A landscape with many peaks, sampled at points; each row gives a point and its height.
A climber steps from a point to the highest of its 2 nearest points, and stops where none of them is higher. Distance is the straight distance between rows; heights are no part of it.
Z483 h=576: [129 138 126 120 147 145 105 147 161 124 135 116 155 172 148  45  89  75
 143 122 117 143  97 150 151 130 126 103 146 129 148 155 153 128 121 143
  83 144 140 188 151 152  58 139]
Z918 h=422: [106 133 132 199 158 143 147 118 115 116 134 151 113  89 137 210 140 108
 101 110 140 149 113 130 196 104 137 168 148  71 138 161 128 185 146  97
 151 102 114  70 114 122 116  94]
Z455 h=225: [112 113 130 109 185 140 178 163 153 145 100 134 131  92  57 143 170  94
 131 100 152 165 111 100  99  83 130 144  67 162 145 170 137 120 151 139
  69 125 160 163 160 116 164 159]
Z566 h=124: [134 116 142 132 158 125 131 171 147 122 111 129 116 164 110  48 149 100
 149 103 128 160 106 127 139 102 116 106 124 126 130 155 144  94 137 142
  72 132 157 195 137 147 119 146]
Z336 h=79: [149 156 140 123 147 120 102 105  86 112 104 144 115 101 140 144 110  79
 134 151 145 140  81 113 155 123 147 150 132 142 126 182 144 144  88 129
 143 101 130 125 159 139 171 125]
Z479 h=504: [126 144 115 191 118 142 138 120 107 129 153 125 105 108 166 194 126 135
 115 108 127 122 138 153 189 109 135 143 166  71 122 105 114 168 151 107
 189 121 108  67 103 114 109  78]
Z730 h=558: [152 144 133 103 146 120 164 157 132 102 151 118 139 175 162  45 110  83
 196 132 146 138 172 176 173  91 123 157 182 119 138 177 144 117 102 174
 134 181  96 171 128 183  78 128]
Z206 h=277: [127  89 108 124 103 103 180 163 123 123 148 110 110 111  99 154 127 203
 142 106 142 120 170 130 112  61 122 133 104 147  89  73 105  69 139 168
 189 141  94  75 112  81 155 133]
Z573 h=105: [103 116 125 133 113 143 145 163 187 167 125 102 157 153 124 107 104 110
 102 118  97 157 101 144 144 134 138  85 123 113 137  82 143 117 173 103
  79 156 146 151 127 112  61 153]
Z234 h=459: [180 156 134 148 185 124 143 128 130 122 133 155 112 158 172 131 132  38
 151 148 119 112 137 125 164 150 129 125 188 132 123 163 107 139  99 143
 106 133 142 158 107 169  81 134]
Z478 h=246: [106  93 132 166 151 120 212 186 165 161 108  97 110 158  89 130 148 112
 129 111 113 158 139 121 158  78 140 102 145  78 131  97 148  77 185 107
  92 109 164 175 133  91 118 157]
Z446 h=595: [106 139 100 102 153 149  92 136 149 105 113 104 164 125 123  53  87  90
 140 111 149 149  88 155 136 113 120 141 102 133 159 175 150 161 135 120
 123 148 119 164 167 145 105 107]
Z86 h=427: [143 141 135 156 189 147 176 185 162 148 106 125 145 129 123 123 139  47
 120 116 139 158 101 101 182 101 146 122 127 111 150 163 136 133 146 125
  81 132 143 166 149 127  97 142]
Z487 h=240: [114 140 155  75  81 109 122  87 131 146 122 135 171 107  83 112 144 236
 113 145 100 103 148  90  60 208  91 100 127 147 132  93 114 136 174  97
  72 148 132 113  96 137 138 131]
Z101 h=693: [147 146 160 108 151  90 120 141 128  97 118 158 110 102 111  85 144 148
 149 118 160 135 130 116  70 136 114 172 126 165 116 158 133 126 144 151
  97 140 119 114  98 151 168 136]
Z820 h=370: [158 135 118 154 154 101 178 137 143 192 119 139 153 101 134 238 142 118
 136 116 137 111 147  99 136 105 120 144  97 143 119 127  76 114 136 145
 149 121 138  59 125  93 117 160]
Z869 h=535: [147 155 103  67 149 135  82 113 128 109 112 129 137 115 117  89  97  83
 157 132 159 128  94 129 114 129 124 130 105 178 144 176 131 121  86 147
 118 122 132 152 175 160 149 139]
Z144 h=417: [107 118 129 160  84 163  93  96  84  85 133 124  93 135 160 124 134 167
  91 141 107 119 131 142 113 172 141 141 168  54 121  86 149 173 122  80
 168 135 111 118  71 138 149  68]
Z299 h=241: [110  91 145 186 148 122 199 179 137 116 110 111  85 176 107  89 151 106
 141 111  98 161 132 124 172  82 137 108 152  47 129 103 156  63 162 131
  84 104 156 206 117 107 134 137]
Z607 h=275: [ 98 125 113  65  82 128  95  91 138 124 111 136 155 104  75  99 150 181
 126 112 131 124 108 117  66 176  91  95  95 191 136 130 135 149 163 115
  66 132 135 142 132 130 144 147]
Z8 h=450: [145 131 102 134 103 148 102 114 120 130 149 112 121 149 179 151 107 133
 117 143 119 108 123 142 143 152 145 125 143  98 120  84 119 137 122 114
 177 128 113  99 118 124 113 114]
Z663 h=121: [127 107 132  99 160 133 117 149 154 116 116 124 127 143  74  50 130 110
 133 105 140 170  89 122 126 101 109 100  90 144 149 170 149 104 117 139
  61 114 163 211 179 128 140 161]
Z311 h=403: [ 94 127 120 134  86 160  93 102 123 138 137 111 155 124 158 166  96 126
  95 142 120 136  71 129 138 164 159  92  97 114 147 103 142 172 137  76
 158 107 138 116 158 103 122 107]
Z632 h=536: [171 131 124 121 130  88 121 126 124 135 138 136 126 120 179 142 103 132
 165 129 176 106 170 134 118  85 115 157 121 176 119 134 104  70  71 178
 194 144  90  80 132 121 128 121]
Z994 h=112: [116 100 117  96  92 127 101 104 124 101 148 102  97 197 175  31  99 152
 158 159 109 114 140 171 133 142 113  73 162  85 107 115 171 104  65 142
 147 146 108 194 127 144 125 131]
Z640 h=110: [120 138 129 152 123 138 140 148 167 144 124 113 139 148 150 113 108  97
 113 125 107 145 112 144 143 139 145 115 149 102 134 119 131 135 152 111
 105 146 135 142 124 135  78 137]
Z736 h=592: [136 133 119 169 104 159 133 125  89 148 158 125 129 140 159 200 138 166
  95 132  76  67 182 107 105 179 124 116 152  67 125  39  88 133 111  98
 191 115 125  58  76  85  95  88]
Z135 h=361: [150 115 105 151 132 128 136 122  96 106 137 132  80 207 184  98 105  91
 124 194  65 126 138 135 169 146 136  74 172  74  91 122 143 134  67 137
 138 105 160 195 131 135 109 122]
Z150 h=232: [ 85 103 120  93 171 150 174 165 171 143  95 114 154 109  60 135 154 135
 126  82 138 158 117 138 111  82 136 139  66 163 152 145 130 128 177 120
  79 161 140 154 139 121 135 147]
Z986 h=500: [151 133 152 166 132 122 115 111 128  98 150 160 115 113 148 158 160 193
 125 100 172  92 187 137 105 147 132 207 165 138 113 119  88 134 134 127
 146 136  75  59  65 157 128  93]
Z595 h=164: [104 119 152 101 102 127 167 139 138 131  97 117 138 145  71  90 161 191
  94 163  53 127 155  82  98 153 111  57 139  87 118  70 150 115 190  98
  84 151 153 139  97 107 131 138]
Z133 h=400: [152 166 144  95 162 119 103 112 121 154 106 146 144  97 122 164 122  83
 128 144 148 122  93 102  96 140 138 149  82 199 144 171 102 121  98 153
 103 113 155 128 167 142 148 154]
Z318 h=407: [117 113 120  61  88 119  73  62 108 133 134 121 150 104 132 170  98 190
 142 146 172  90 117 123  46 167 124 149  90 181 144 100 104 125 104 113
 145 130  95  97 146 115 156 130]
Z948 h=419: [158 116 142 116 116 127  85  86  95 124 140 147 104 161 163 132 144 118
 105 190  78 102 124  96  93 197 147  76 135 127  99 121 132 138  72 112
 137  99 153 154 120 130 161 130]
Z856 h=92: [148 139 132 102 132 112  87  95  86  93 118 144 104 136 141 108 109  90
 141 168 142 132  84 114 142 131 134 107 136 154 110 164 167 126  61 155
 145  85 135 167 167 158 176 131]
Z389 h=534: [145 136 146 164 136 138 140 144 140 184 133 129 135 127 143 199 141  75
 105 141 116 152 111  96 168 128 155  92 125 124 138 125 107 140 129 111
 118  95 165 109 144 100 109 139]
Z189 h=461: [154 136 142 130 105 113  85  84  99 145 132 147 118 145 160 171 135 118
 120 171 110 103 107  90 111 173 155 108 131 142 120 119 113 128 105 130
 146  83 156 129 134 116 154 127]
Z459 h=639: [139 158 157 102 163 109 123 123 114  96 110 180 118  75  75  79 138 116
 144 121 180 135 115 117  89 103 105 181 105 168 125 200 134 140 131 138
 101 130 132 103 119 147 187 126]
Z48 h=394: [131 141 139 139 145 141 124 136 162 152 114 130 147 116 103 115 147  95
  98 103 111 158  92 110 125 156 134 130 119 134 139 155 133 159 159 121
  68 126 156 138 130 151 113 141]
Z973 h=517: [151 167 140 188 138 139 132 114 128 102 149 161 122 112 163 175 140 143
 133 101 149 102 182 148 138 133 131 200 180 104 132 143 100 156 140 120
 154 146  85  58  76 156 106  93]
Z160 h=529: [152 109  91 140 125 102 157 162 130 141 155  93 129 143 186 136 101 120
 164 114 145 118 174 165 168  63 118 131 154 118 116 104 109  73 110 185
 193 140  98  99 133 109  92 123]
Z440 h=530: [129 117 106 177 137 134 146 133  98 101 134 119 105 110 167 152 128 111
 134 124 143 129 148 149 202  81 121 159 181  88 118 131 122 157 126 136
 189 122 110  98 117 124 107  75]
Z721 h=486: [167 140 129 136 177  99 147 150 135 139 126 139 124 130 184 155 116  79
 166 139 142 131 149 110 167 101 132 141 140 151 126 148  95 108 104 178
 142 123 111 121 128 123 120 151]
Z908 h=550: [139 129 135 151 102 123 111 112 122 121 165 144 123 122 150 167 134 211
 125 118 152  77 197 133  83 157 144 183 152 118 117  77  77 125 126 107
 184 135  76  56  74 127 134  84]
Z805 h=463: [104 142 116  83 103 129  78  77 111 113 116 121 155  98 133 126 101 150
 125 136 168 106  87 135  76 167 125 134  92 181 138 123 129 141 109 113
 129 129 105 119 165 127 162 130]
Z747 h=572: [ 92 141 124 128 121 166  86 123 127  88 121 116 139 138 127  71 103 106
 116 118 143 152  65 148 146 127 108 119 119 113 146 154 167 174 121 103
 123 120 130 160 160 152 126  95]
Z996 h=580: [137 145 151 173 116 140 126 118 126 181 146 133 149 114 127 241 150  92
  84 136 100 126 114  87 161 155 156 111 118 110 132 133  97 164 134  87
 141  76 169  85 151  99 117 135]
Z694 h=226: [135 125 168 131 134 113 130 115  93 106 129 170  84 119 114 148 172 169
 110 154  93 101 154  94  82 173 134 143 145 106 100 110  99 144 125 114
 132 118 132  99  57 129 175 128]
Z646 h=65: [137 167 129 154 164 145 113 103  85 124 118 138 108  94 138 196 112  62
 120 137 143 128 104 105 172 102 139 156 133 138 143 177 127 148  91 124
 172  88 127  94 162 126 153  96]
Z188 h=480: [100 159 156  99 130 139  92  85 106 129 102 143 131  83  87 164 115 113
 101 114 148 131  84 119  91 129 121 174  85 172 140 168 125 164 130 119
 124 101 130 103 150 133 185 139]
Z892 h=374: [128 164 132 128 160 147 122 142 156 134 110 128 143  94 124 130 131  90
 129 100 147 152 114 135 134 140 130 166 118 123 160 178 122 174 166 114
 103 138 121 118 126 142  98 131]
Z367 h=553: [144 138 106 129 150 125 157 142 114  85 168 109 140 149 186  75 101  87
 187 127 158 117 181 190 188  94 130 171 184 121 141 152 148 135 108 161
 178 166  88 132 129 172  78  91]
Z742 h=323: [121 104 106 106 104 108 166 136 124 158 128 131 154 101 103 200 134 188
 139 119 151 111 158 124  93 103 127 134  75 170 134  95  93 113 148 135
 165 148 114  84 117  98 149 135]
Z711 h=561: [136 125 125 133 122 125 156 158 114  99 152 123 125 184 166  56 125  91
 173 154 120 132 164 187 171 102 127 142 198  89 116 142 145 134 103 151
 143 173 107 175  97 176  79 110]
Z376 h=310: [103 141 125 124  91 140 109  97 111  96 115 122  96  99 128 153 122 160
 110 131 138 127 118 128 130 130 138 141 116 113 115 112 142 157 143 109
 165 122 112  99 111 133 171  99]
Z280 h=540: [145 111 121 166 103 119 153 152 128 121 159 130 103 136 159 118 145 179
 137 115 136  92 206 149 122 102 130 166 178 110  83  92 107  91 140 161
 180 160  82  76  81 137 111 106]
Z426 h=507: [173 144 138 150 152 119 135 132 149 165 126 138 135 119 154 183 125  54
 137 139 123 132 116 103 163 126 151 117 128 147 131 142 109 120 103 163
 142 119 146 124 152 116 109 152]
Z457 h=538: [158 108 113 153 130 109 184 171 116 113 163 116 112 151 171 114 122 127
 184 125 137 123 197 179 175  51 123 153 186 110  99 123 130  89 101 177
 192 144 103 108 124 143  86 106]
Z593 h=356: [115 124 136  78  82 107 135  76 108 150 128 128 167  98 100 191 114 204
 128 145 159  89 131 115  61 153 115 134  79 199 131  98  92 117 130 124
 142 143 116  97 132 100 159 131]
Z687 h=223: [119 112 138 103 121 120  68 119 152 130 132 143 150 131  82  52 162 139
 124 103 128 140  82 116  86 161 103  85 117 154 137 147 153 158 143 136
  62 119 165 162 130 145 121 138]
Z975 h=544: [150 153 129 198 157 130 144 129 117  99 142 165 134 125 168 156 161 117
 132 123 145 112 186 161 170 129 131 191 204  83 134 160 109 165 146 117
 122 162 101 100  78 167  73 104]
Z645 h=238: [103 106 115 110 161 124 175 175 157 129  92 114 129 124  93  92 135 130
 156  96 140 158 126 156 131  73 128 140  89 148 126 124 137 100 167 135
  95 156 136 171 129 108 128 162]
Z526 h=605: [154 113 136 158  95 122 124 123  97 103 181 139 101 117 148 173 143 200
 126 113 164  58 177 131  99 129 138 171 157 130  96  83  93 103  96 133
 212 107  85  44  79 118 155  65]
Z74 h=340: [104 130 160  62 112 129 103  85  99 141 113 149 146  91  60 152 148 148
 106 139 138 136  98 102  55 130 114 130  49 236 124 164 122 128 115 138
  99 111 165 153 171 111 197 166]
Z698 h=588: [132 123 113 135 119 121 133 155 164 123 148 109 148  98 140 126 117 178
 155 103 177  97 204 183  93 101 141 201 122 184 117 106 104  88 135 147
 178 176  64  83 108 147 125 128]
Z396 h=309: [ 93 121 120  61  84 129  88  81  97 130 114 125 149  92  63 120 134 173
 121 135 144 138  99 126  54 147  86 111  71 212 130 145 141 141 117 122
 102 119 136 141 157 122 184 144]
Z195 h=473: [167 137 111 152 178 113 153 155 122 129 132 151 123 142 180 134 124  36
 162 151 138 141 130 116 199 112 140 137 175 128 133 167 123 124  96 155
 126 122 134 144 140 136  99 131]
Z567 h=462: [ 81 140 136 187 115 153 140 119 121 131 125 126 123  92 130 197 131 152
  93 106 133 139 123 136 167 116 146 169 127  61 127 117 111 189 170  84
 164 133 103  59 102 114 119  95]
Z716 h=434: [ 95 115  97 152  97 141 161 105 118 147 137  94 148  94 115 225 121 166
  99 110 121 136 114 139 146 104 126 125  99 109 132  85 104 153 152 114
 189 107 120  63 132  88 135 100]
Z582 h=113: [ 97 108 117 112 190 159 152 165 126 105  98 116 127 113  59 105 135  84
 138  87 154 180  99 135 128  61 132 146  62 139 160 164 143 124 134 122
 101 125 154 201 182 121 167 128]
Z614 h=37: [125 165 130 167 118 145  87  91  82  85 128 158 105 114 147 178 122 112
 105 134 137 126 103 128 150 167 141 174 160  84 138 157 114 193 114  88
 151 107 108  83  98 156 127  72]
Z829 h=239: [146 128 184 136 121 107 110  92 102 112 116 176  89 109  93 145 178 146
 111 150 100 114 116  69  88 178 131 133 131 137 107 144 130 145 122 123
 114  87 150 109  98 136 190 134]
Z38 h=456: [133 135 102 170 106 161 105  92  90  96 144 121 100 152 190 134 118 137
  86 150 101  75 163 160 122 162 148 128 181  58 111  85 115 166 112  91
 175 123 101 105  83 140 110  57]
Z98 h=426: [145 137 119 183 187 124 186 175 148 165 120 124 132 115 161 178 145  69
 137 107 133 134 145 121 206  82 123 127 150  97 136 149 116 130 146 118
 124 121 134 114 137 100  88 139]
Z68 h=192: [100 147 147  98  98 123 160 131 139 142 106 135 165 130  85 120 162 209
 105 150  75 103 164  81  77 189 113  83 154 110 127  73 116 134 184  93
  79 157 141 112  86 119 125 133]
Z274 h=563: [154 130 131 134 130 106 119 134 137 132 146 123 135  94 162 159 110 152
 158 116 191  82 181 156 104 116 137 202 121 170 131 124  86 101  98 148
 193 148  70  60 122 133 134 121]
Z589 h=542: [120 148 106 107 118 161  56 100 134 105 122 122 162 138 158  86  99 105
 119 128 135 136  62 147 119 160 125  99 124 138 139 164 157 163 100 106
 106 122 117 158 174 159 132 110]
Z769 h=128: [120 103 142 149 155 126 152 161 148 118 122 111 108 175 118  70 127 107
 151 128 112 167 110 119 161  97 131  73 127 101 138 126 163  80 121 143
  85 126 164 224 169 125 135 156]
Z761 h=53: [132 166 129 173 144 135 108  91  79 102 126 154  91 107 159 187 123  76
 127 133 139 138 117 122 182 126 140 176 173  95 131 177 130 183  91 106
 164 101 119  94 133 149 132  77]
Z365 h=347: [143 127 115 127 133 107 159 121 138 161 124 131 138 115 136 193 130 149
 141 131 134 105 143 104 118 120 132 139  96 159 119  94  76 104 146 145
 155 124 129  76 126  99 143 148]
Z732 h=382: [148 109 121 129 123 133 107 103  92 101 129 134  81 181 163 102 126 117
 113 184  76 105 136 117 134 167 138  80 148  87  93 106 143 133  78 119
 156  90 150 164 122 119 146 104]
Z714 h=199: [ 95 126 150 144 154 134 181 125 137 179 118 129 143  90  77 233 156  98
  87 126 120 151  96 102 147 118 155 129  73 148 156 147 123 157 143 112
 129  88 148 113 164 103 163 146]
Z344 h=109: [ 61 116 144 138 160 158 133 156 136 110 104 110 131 108  44  94 152 101
 120  67 143 182  71 131 139  87 118 143  73 134 170 173 149 141 139 111
  85 102 161 180 162 130 151 100]
Z444 h=242: [125 118 109  60 121 104  96 129 170 152 125 127 168 131 103  47 135 134
 138  98 128 126 122 131  69 150  86 110 111 184 146 144 128 132 148 143
  56 164 136 156 126 141  98 170]
Z32 h=566: [139 144 116  74 169 130  98 160 168 119 127 124 159 143 141  37 106  87
 153 112 127 138 114 135 136 117 123 127 116 154 154 184 140 121 123 161
  79 151 145 173 170 168  93 143]
Z259 h=611: [146 129 149 136 129 104 133 147 143 113 156 140 121 117 138 105 135 187
 153 121 182 101 191 160 100 135 136 205 154 161 113 118 100 105 141 160
 147 178  70  89  81 146 132 126]
Z859 h=413: [134 129 160 153 163 138 167 160 175 151 124 130 127 125  90 127 166  78
  97 112 116 160  94  88 154 126 133 108 118 111 156 142 133 139 165 115
  67 108 174 171 127 137 107 151]
Z77 h=215: [128 115 144 120 156 131 159 132 135 156 106 137 128  98  68 176 156  95
 112 127 136 161 101  94 125 105 141 130  72 161 142 162 127 126 138 124
 102 108 166 140 171 114 169 157]
Z836 h=555: [148 144 105  78 182 134 113 141 146 120 116 113 151 129 113  62  91  74
 160 124 143 141 112 133 121 106 115 135  88 183 148 197 146 113  79 159
  97 142 133 182 171 146 119 145]
Z968 h=126: [139 111 134 131 116 124 122 147 147 137 124 121 119 171 156 100 104 105
 133 168  78 142 110 128 155 145 140  72 138 107 126 106 147 107 116 149
 120 128 158 178 144 127 116 162]
Z322 h=514: [138 146 151 148 113 120 101  81  94 157 135 131 133 115 142 223 143 117
 107 152 110 127 111  97 136 174 156 126 121 120 134 120 109 156 112 106
 136  84 150  97 114 121 139 121]
Z559 h=376: [111 155 157 186 137 125 129  96 110 128 121 168 114  94 109 217 169 122
  93 112 114 136 114 116 160 141 145 177 135  80 136 161 106 183 145 104
 129 102 121  51 105 132 137 125]
Z527 h=360: [ 95 134 141 131  94 155  96  83  88  75 132 125  90 102 111 112 138 183
  90 137 120 121 111 119 107 171 134 150 132  88 119 113 152 168 131  76
 158 119 101 103  86 136 178  63]
Z717 h=270: [113 121 155 145 112 128 136 115 111 103 111 136  84 111 103 141 158 178
 104 139 100 128 131 113 124 142 128 125 145  99 105 102 125 154 149 114
 145 127 127  92  75 113 166 102]
Z106 h=116: [105 106  95  77  92 143  75 108 134 112 146  94 137 167 172  32  94 137
 142 146 139 120 114 176 119 148 109 101 137 111 115 124 181 122  77 131
 134 158 107 182 154 168 103 131]
Z643 h=117: [114 101 122 101 176 153 125 154 145 119 110 126 128 123  34  88 160 100
 122  93 146 172  88 114 100  82 110 116  58 164 162 159 153 111 129 116
  60 118 179 217 184 124 154 146]
Z464 h=412: [154 124  96 187 160 118 172 164 124 165 134 128 115 120 168 204 133  95
 137 110 131 114 139 114 194  82 133 105 152  99 125 123 113 115 139 156
 160  98 143  87 141  74  98 136]
Z697 h=537: [160 133 107 185 114 140 137 130  95 129 161 135 110 131 171 198 148 153
 107 126  97  74 185 128 128 138 123 144 176  73 106  82  70 139 120 114
 170 118 112  56  78 117  98  87]
Z443 h=125: [102 104 109  85  94 130  89 108 123 111 137 105 127 184 117   4 111 174
 138 138 106 144 106 155  96 162  84  61 118 107 103 111 193  89 106 134
  95 156 127 192 146 125 131 160]
Z969 h=264: [126  91  86 104  99 109 176 163 150 145 127 100 133 132 111 144 121 184
 139 118 126 136 159 146 111  71 119 108  91 153 113  70 119  72 152 154
 147 142 107 124 132  71 145 155]
Z678 h=253: [102 116  97  74 103 122 117 131 154 129 108 122 153 118  98  74 125 171
 137 111 125 141 129 137  86 140  99  96 102 181 138 113 136 122 166 122
  76 165 127 149 112 127 119 163]
Z715 h=471: [129 123 112 170 101 136 137 113 105 136 141 120 131 114 160 216 123 135
  98 120 114 122 132 118 158 124 140 114 131  77 119  85 110 138 131 117
 200 104 121  67 118  89 117  95]
Z602 h=519: [153 124 101 107 123 113 111 136 128 126 150 111 127 132 192 129  89 123
 156 133 155 109 172 165 153 101 138 130 135 143 129 118 122  97  89 158
 196 148  82 107 139 132 107 106]
Z298 h=587: [133 170 157 115 170 111 145 141 115 114 106 173 107  72  93 147 128 119
 141 115 173 127 142 119  97 100 123 212 107 169 117 186 111 129 122 147
 137 146 113  83 121 140 175 126]
Z793 h=546: [144 125 102 166 138 126 155 159 105  97 159 130 129 138 178 120 114 114
 165 114 163 123 177 176 194  87 138 171 185 104 116 134 128 132 125 157
 184 149  81 106 114 159 101  81]
Z334 h=437: [148 150 137 180 175 137 152 175 166 173 131 138 145 149 163 158 123  32
 134 127 122 146 129 125 195 114 139 113 154 117 149 155 125 131 147 117
  99 142 148 136 150 133  74 148]
Z31 h=371: [138 152 154  77 144 122 112 107 126 142  96 156 140  85  84 129 133 118
 126 143 150 138  99 100  63 130 123 146  76 215 134 174 126 116 104 152
 106 112 149 119 153 123 185 161]
Z839 h=118: [152 129 124 123 129 128  96 130 157 160 126 123 144 147 157 116 109 104
 133 147  97 126 113 114 125 162 136  92 134 131 125 121 117 121 120 127
 107 132 142 150 144 147  96 151]
Z737 h=571: [119 119 121 157 110 141 133 142 120  95 151 108 115 165 169  56 125 131
 143 129 105 115 160 195 150 119 128 150 211  67 116 121 139 147 145 132
 138 162 111 150  86 167  79  93]
Z934 h=506: [124 132 119 105 106 138  65  89 126 123 122 115 136 139 170 127  87 101
 119 152 131 133  68 129 140 176 138 100 113 140 134 132 144 135 102 122
 138  95 131 143 172 134 143 124]
Z231 h=234: [138 129 115  77 119 120  68 131 172 144 142 145 150 161 108  16 159 128
 137  93 125 125 107 133  85 152  73  95 123 144 136 159 149 139 145 134
  29 128 154 168 121 148  99 145]
Z915 h=433: [155 165 174 115 123 124  95  89 121 175 128 138 153  97 113 192 142  90
 107 150 127 141  86  90 114 161 160 128  90 181 132 156 112 135 111 131
 118  88 165 129 169 139 156 157]
Z568 h=107: [136 117 116  93 121 122 105 105 102  86 128 115  98 183 184  55 104 113
 156 162 130 136 137 163 158 121 109 104 155 116 116 141 169 123  68 157
 156 124 109 175 140 146 131 101]
Z599 h=416: [120 139 129 129  97 152  99  99 143 133 140 124 143 145 157 143 105 126
  92 154 110 126  96 123 123 174 135 106 137  96 130  89 135 151 130  87
 130 123 130 120 125 135 106 112]
Z758 h=131: [122  92 113 127 129 126 147 169 163 155 125 114 117 179 115  83 112 119
 133 138  89 148 120 124 146 120 140  64 138 111 126 104 149  66 128 140
  77 122 160 194 173 126  99 178]
Z97 h=149: [106 102 126 103 108 126 167 150 129 134 106 104 118 147  61  78 146 184
 133 140  76 139 148 104 103 138 122  60 129 112 127  72 168  85 177 107
  87 136 154 171 116 102 147 169]
Z888 h=327: [116 148 178 155 138 127 131  92  95 140 114 154 114  95  87 203 155 119
  96 125 123 147 100  88 139 146 146 159 114 121 138 165 121 162 140 113
 120  88 142  84 120 129 180 134]
Z978 h=300: [100 134 143  80  74 103 118  81 118 146 114 129 172 103 103 161 133 227
 118 153 115 109 135  99  62 187 116 105  95 171 136  96 108 144 157 107
 119 135 120 103 114 117 171 118]
Z184 h=133: [105 100 130  96  92 137  91 116 137 108 118 118 141 163  87  23 135 179
 116 138  77 132 118 123  89 167  71  49 140  98 124 100 185  99 136 101
  64 144 154 191 131 125 119 162]
Z330 h=472: [134 136 119 111 113 138  87 105 123 146 119 116 135 116 126 161 112  88
 112 152 134 149  72 101 128 147 146 108  87 159 138 137 127 142 109 130
 136  96 153 141 176 127 152 147]
Z116 h=101: [129 105 128 109 127 132 100 101 107  95 124 125 103 164 139  71 102 118
 156 148 132 139  97 133 145 132 116 101 127 121 117 152 173 117  77 152
 139 118 127 189 153 139 162 147]
Z501 h=560: [131 144 126 179 128 138 153 167 130 100 147 122 127 143 174 110 132 114
 139 129 129 120 167 186 169 113 131 188 206  76 126 136 129 153 158 113
 124 173 102 122  85 162  73 103]
Z787 h=539: [ 93 150 154 108 157 123 135 122 111 111  97 146 106  75  71 154 132 118
 119 111 157 147  96 128 103  92 108 189  84 171 123 172 123 152 126 139
 141 125 122  94 140 128 184 136]
Z529 h=438: [113 127 124 121 103 131 112 111 138 153 120 105 150 113 125 182 106 120
 114 141 119 138  95 112 139 134 154  94 100 145 140  99 135 140 132 115
 138 109 136 106 155 108 126 135]
Z699 h=297: [105 111 109 123  95 109 181 131 128 133 132 113 129  96  96 169 144 226
 122 122 128 111 165 129 100  96 121 132 106 140  98  56 103 105 172 138
 163 139 103  74 102  87 153 137]
Z352 h=584: [102 128 114 121 137 148 102 171 146 115 133  99 172 150 137  25  83  89
 151  86 130 160  97 164 147  99 113 130 110 115 168 167 164 137 142 138
  94 157 143 192 158 143  64 118]
Z342 h=243: [100  89 115  99 116 124 153 154 159 132 104 111 137 138  73  61 137 168
 139  93 124 150 126 154 106 111 115 113 101 144 149 109 139  99 184 133
  83 175 136 182 126 106 105 160]
Z127 h=257: [116  96  90 111  98 123 187 176 158 162 122  94 142 157 100 143 103 156
 136 124 114 139 146 147 143  67 135 102  96 128 134  54 127  67 160 141
 134 146 137 147 151  77  91 185]
Z690 h=562: [167 100 138 149 100 109 133 148 106 102 188 134  97 136 158 133 136 184
 139 115 148  71 214 150  95 127 138 162 166 134  83  87  95  97 112 155
 213 139  73  77  92 130 135  78]
Z356 h=120: [112 112 116  81 101 121  90 114 155 128 139 102 145 168 151  36  87 137
 149 137 123 123 120 157 112 163 109  77 132 115 118 127 172  99 100 138
  93 162 123 187 154 137  94 175]
Z233 h=251: [ 91  89 100 137 130 130 200 170 154 157 110 109 128 144  95 142 122 140
 130 103 121 159 131 130 155  74 131 100  95 113 129  79 141  81 164 114
 108 133 135 169 131  80 123 162]
Z977 h=283: [139 141 188 136 128 117 118  82 100 141 130 158 122  97  60 164 167 126
  86 144 103 146  87  76 106 169 142 129 109 147 127 159 124 153 135 126
  99  72 163 119 122 129 192 149]
Z868 h=509: [119 135 117  76 123 128  83 115 132 111 102 111 125 106 124  94 104 128
 136 135 157 139 100 128  97 124 113 137  92 179 132 140 151 118  91 145
 129 130 106 132 153 137 163 143]
Z746 h=446: [156 155 132 167 171 126 154 149 157 145 130 159 146 158 183 150 122  41
 147 132 112 136 140 132 173 140 147 143 184 106 131 164 108 149 143 132
  99 143 137 138 110 164  52 137]
Z364 h=136: [143  84 134 102 119  97 150 146 158 142 113 124 114 173  86  66 127 156
 134 152  97 147 132 103 126 134 113  63 120 132 123  89 159  69 127 143
  68 117 155 206 133 109 127 190]
Z281 h=141: [106 103 128 104 103 123 137 148 150 132 120 115 113 163  70  22 138 186
 127 125  92 140 132 122 112 139 103  71 128 107 118 100 178  67 151 122
  66 151 148 199 127 113 124 171]
Z677 h=646: [156 128 156 130 130  81 139 148 135 100 138 166  92 103 124  92 148 165
 139 113 175 115 173 125  93 111 117 191 140 159  99 154 113 118 140 163
 133 152  98 101  70 154 155 135]
Z802 h=487: [123 125 114 151  82 151  89 106 111 121 167 105 119 152 180 133 102 176
  99 139 113  81 172 153 112 173 149 120 169  83 120  61 118 134 127  82
 186 134  85  77 103 133 113  61]
Z905 h=395: [160 122 113 165 138 111 185 163 139 191 140 122 132 118 150 219 151 115
 126 110 113 103 153  87 153  97 123 101 136 107 115 113  91  99 149 152
 141 103 158  78 120  71 109 156]
Z380 h=532: [129 143 115 135  98 147 109  99 101 136 136 109 131 153 161 159 113 174
  87 151  77  58 179 140  99 174 150  95 154  73 133  32 110 137 119  80
 184 119 131  93  78 101 107  75]

Call two points neighbours if one is among the 2 nearest of the other. Go from one point of each pair to the other, from neighbour to neighbour, staying as high as possible. Name the lowest point that can't be avoided.
Z996, Z737: Z769
Z101, Z526: Z280
Z526, Z737: Z602

Two climbers start at each pair of points below. Name the first point that both come to, or write none.
Z233, Z859: Z334
Z487, Z396: Z446
Z464, Z86: Z334
Z607, Z68: Z446
